Each scene shows the same named points in several views. A view is turned or mirrored, shifted and resized as a whole, has a little noise and may leave points out.
In the rows, 128 means zero.

Scene 1
View 1
navi: [128 129 174 122 105 125 100 124 127 113 165 129 110 156  83 126 108 121
 100 148  99 123]
bosim: [161 141 175 128 123 114 117 121 133 154 156 153 107 135  90 100 117 140
 116 154 127 141]
Bos: [147 149 178 134 118 121 110 125 128 133 148 139 133 119 104 119 108 146
 101 164 118 140]
roga: [166 149 156 142  98 110 124 126 157 168 126 129 183 146 149  99  88 164
 162 137  88 154]
zufu: [143 142 180 128 119 117 119 131 117 127 145 133 131 131 109 129 104 140
 119 139 107 132]
Lisin: [159 142 160 127 104 109 132 130 138 159 138 135 156 156 139 106 103 149
 167 115  92 139]
par: [142 152 139  99 115 100 154 130 107 151 150 150 124 160 146 111 151 141
 193  77 103 121]
Reda: [158 152 174 120 126 101 161 137 100 159 124 140 149 132 153 126 117 158
 192  79 109 135]
Kuz: [187 142 170 126 125 104 139 122 143 195 143 166 119 145 117  77 122 155
 163 131 125 149]
Vuren: [164 153 176 129 128 109 129 129 122 159 138 149 134 119 120 111 114 156
 134 140 123 143]
Maf: [134 156 134 124  94 117 117 124 140 128 145 122 172 139 150 122 119 150
 151 132  81 131]
buvuk: [139 145 147 112 104 109 136 132 120 137 146 132 143 155 141 121 123 142
 171  98  88 122]
los: [147 174 136 111 121 104 153 125 111 152 130 149 162 113 173 121 149 164
 180 101 110 132]
pidos: [180 150 169 141 119 109 121 119 154 180 133 151 146 127 121  86 104 162
 137 159 120 159]
Tes: [131 157 149 113 113 119 114 120 121 123 158 141 129 127 119 122 139 141
 118 142 111 126]
tilo: [163 149 166 116 132 104 144 125 114 168 146 160 115 133 124 104 137 150
 159 110 125 137]
View 2
los: [110 106 162 115 192 154 146 183 133 150 124 128 217 129 161 211  43 178
  12 157  59 130]
Vuren: [141  96 124 122 159 137 179 123 133  98 124 107 155 123 182 201 101 155
  75 116 117 111]
buvuk: [110 107 159 121 178 147 103 185 143 156 122 144 191 113 190 168  97 118
  80 129  63 124]
tilo: [154 114 125 123 200 156 141 125 117 141 131 126 172 126 167 217  99 142
  66 129 114 132]
navi: [149  90 132 140 131 133 111 173 145  97 136 117 139  74 209 116 184 131
 142  73 131 133]
Tes: [148  82 139 131 138 148 141 190 119 109 144 115 169  90 184 142 126 177
  85  99 116 145]
pidos: [152  80 106 113 121 132 204 105 111  83 113 114 139 149 193 206  64 132
  97 120 107 104]
bosim: [172  90 109 126 144 142 158 115 112  95 138 109 135 110 188 174 138 141
 114  92 144 128]
roga: [ 99  86 136 104 112 127 183 149 145 105  98 130 162 162 211 189  36 102
  98 138  41  86]
Bos: [148  75 126 133 107 127 174 158 142  65 130  97 137  91 202 140 140 170
 111  87 134 115]
par: [134 125 152 117 224 165  84 170 117 193 132 156 210 123 162 200  85 120
  51 149  71 147]
Lisin: [110 101 141 111 153 135 139 149 140 133 109 141 167 139 198 189  70  95
  98 131  58 100]
Maf: [102  79 157 115 119 138 138 213 143 121 119 135 188 114 204 147  72 141
  83 122  47 118]
Reda: [ 94 130 158 114 225 140 136 142 170 155 111 130 199 131 168 236  79 134
  39 153  66 100]
View 3
Reda: [ 75 143 122 143 110 124  90 143 179 131  68 151  94  85 171 154 160 153
 164 132 134 133]
navi: [137 102 114 164 110 104 147 148 125 143 157 107 113 115 103 116 151 139
  92  74 113 152]
Maf: [138 130 106 126 116 116 128 151 191 115 102 142 112 134 105 141 150 142
 147 105 164 130]
Vuren: [104 128 130 137  91 115 118 138 144 146 112 158 125 124 137 125 159 129
 133 140  97 135]
roga: [124 160 125 135  74 134 101 187 184 115 104 159 123 130 101 125 157 124
 156 145 157 124]
Tes: [133 105 110 130 123 105 148 120 147 139 125 140 123 135 124 134 146 144
 122  99 120 139]
par: [105 122 100 142 124 139 132 143 157 129  90 173  90  79 195 167 136 169
 162 104 157 140]
Kuz: [109 140 127 143  68 149 126 172 123 145 123 193 127 105 165 126 149 132
 148 156 110 138]
tilo: [ 98 124 121 141 101 129 125 139 135 145 106 174 115  99 175 145 149 148
 144 134 112 137]
pidos: [120 144 135 135  65 131 119 169 138 139 125 178 140 138 120 113 155 115
 138 160 105 127]
zufu: [112 118 125 150 107 103 123 140 145 140 121 121 114 117 114 124 161 136
 116 102 106 140]
los: [102 134 109 111 122 124 116 121 193 127  66 180 107 120 167 168 151 152
 175 139 145 126]
buvuk: [115 126 104 145 119 125 123 153 173 122  99 143  96  97 145 151 149 155
 148  98 161 137]
bosim: [125 114 126 149  88 118 140 147 110 152 145 153 130 121 130 115 152 128
 112 121  92 143]
View 4
navi: [122  98 127  90 161  68 173 189  99 123  89 236 145 126 123  88 197 119
 214 165  89  80]
Tes: [125  97 158  94 166 102 145 172  96 100 135 201 142 121 149 110 185  87
 170 109  89  99]
los: [154 106 165 127 143  77 116 112  69  86 144 170 145 117 203 150 164  89
 105  46 142 146]
Reda: [159 110 136 132 127  44 140 102  55 105 103 180 158 118 201 139 158 110
  88  54 160 181]
Kuz: [148 122 152 124 137  80 191 142 114 124 131 193 155  73  78 163 109 133
 107  83 145 167]
pidos: [133 137 134 121 154 101 202 137 133 121 162 202 128  91  80 112 138 130
  91 109 118 153]
tilo: [149  99 157 101 137  73 161 152  85 112 106 185 171  93 137 157 142 110
 127  71 136 158]
Lisin: [151 133 132 159 145  54 154 108  91 115 131 204 118 118 147 125 159 132
 124 102 158 127]
bosim: [128 106 143  84 151  89 196 182 116 124 112 209 159  97  86 118 152 118
 157 126  97 130]
par: [168  92 169 140 130  45 103 133  53 101 103 178 156 106 185 191 147  99
 157  52 169 132]
Maf: [136 124 140 152 166  80 123 113  90  94 164 200  98 137 176 108 194 102
 141 107 126  88]
Bos: [113 113 132  83 170 108 188 175 120 115 136 218 135 123 118  66 194 107
 155 142  70 106]
Vuren: [131 115 140  96 148  94 182 149 107 116 128 199 155 104 128 110 158 110
 111  95 107 153]
zufu: [127 108 124  93 155  79 173 161  94 114 104 214 152 125 148  83 190 111
 154 129  99 124]
buvuk: [155 107 145 149 146  49 122 124  67 102 115 197 130 123 186 142 174 111
 158  92 152 113]
View 5
buvuk: [ 96 152 137 167 160 121  82 136 158 167 163 133 132 100 180  45  95 143
 123 152 103 174]
Bos: [148 187 190 177 139 163  97 114  94 108 169  67 112 122 103  94 104 112
  78  96  44 143]
Reda: [135 157 113 152 181 140  68 132 169 188 149 174 156  98 195  67 125 119
 111 141 112 254]
Tes: [117 177 185 164 134 144 113 111 115 139 179  93 110  82 129  76 104 136
  99  99  85 143]
bosim: [115 190 176 196 126 156 105 121 118  94 171 112 126  84 122 110 127 109
  62 110  14 179]
los: [133 156 135 148 166 137  68 106 113 201 198 174 127  72 198  65 104 142
 118 128 161 231]
Lisin: [120 152 123 194 163 133  52 137 126 134 168 146 134 122 179  58  88 127
  99 165  67 199]
Kuz: [105 176 137 209 137 148  64 120 108 105 191 186 138  67 173 112 125 112
  60 147  21 247]
roga: [152 151 119 203 171 145  18 130  78 128 186 143 123 160 183  59  68 118
  88 171  71 205]
zufu: [141 181 167 169 155 151  98 125 136 131 146  85 131 122 124  79 117 112
  91 110  54 167]
navi: [105 177 186 179 131 138 124 132 154 102 143  54 120 111 105  72 112 124
  98 115  24 106]
Vuren: [145 181 155 176 151 160  82 116 107 128 175 129 133  97 143 102 124 110
  74 112  58 215]
par: [ 67 148 132 162 149 117  96 132 182 182 172 181 141  43 206  54 118 151
 121 154 114 208]
tilo: [107 176 145 173 147 152  89 118 139 148 179 184 146  45 175 105 139 119
  80 124  71 246]
View 6
roga: [152 136 138 117 154 141 157 165 105 126 121 150 102 129 116 121 129  99
 133 146 140 118]
navi: [138 177 130 143 160 181 129 134 129 106 111 145 155 142 158 147 123 135
  90 119  99 102]
Maf: [153 163 146 128 166 137 155 146 113 133 110 140 102 148 117 115 122 135
 113 121 125 108]
Reda: [125 135 140 148 122 132 139 109 119 136 119 122 104 128 120  96 138 130
 137 121 160 137]
zufu: [143 158 135 141 148 172 138 123 140 114 120 139 139 133 150 140 132 131
 102 122 123 124]
bosim: [136 148 113 150 141 150 122 140 127  98 133 163 156 138 158 133 130 120
 112 139 113 107]
Tes: [145 168 132 152 158 136 131 131 129 115 124 151 135 155 142 123 125 147
 105 120 107 104]
Bos: [160 163 130 138 163 152 139 143 145 103 133 164 145 144 153 146 129 131
 101 133 103 111]
Lisin: [135 143 134 131 145 148 144 148 100 127 112 135 111 129 123 114 128 112
 127 135 139 116]
Vuren: [144 140 124 147 139 134 132 132 135 109 137 156 134 136 143 124 134 122
 125 137 129 121]
Kuz: [124 123 108 150 124 128 120 146 102 105 133 156 139 130 142 107 133 102
 141 151 137 111]
buvuk: [129 163 140 140 152 148 138 133  93 135  98 123 110 142 120 105 122 136
 119 117 132 107]
tilo: [123 141 117 161 125 130 120 121 116 114 126 143 134 138 140 105 134 129
 131 129 136 115]
par: [107 154 130 163 126 130 123 116  90 134 102 115 114 146 121  83 127 144
 129 111 143 109]
pidos: [150 129 119 134 142 130 136 160 119 104 141 170 131 131 139 125 133 102
 134 155 128 114]
los: [139 142 140 152 137  99 141 120 116 136 126 136  94 151 110  87 132 145
 134 119 150 121]

In a view up to two points have been moved. Name them for each view, in the order of its rows, or write -.
view 1: Bos
view 2: -
view 3: -
view 4: los
view 5: tilo
view 6: zufu, buvuk
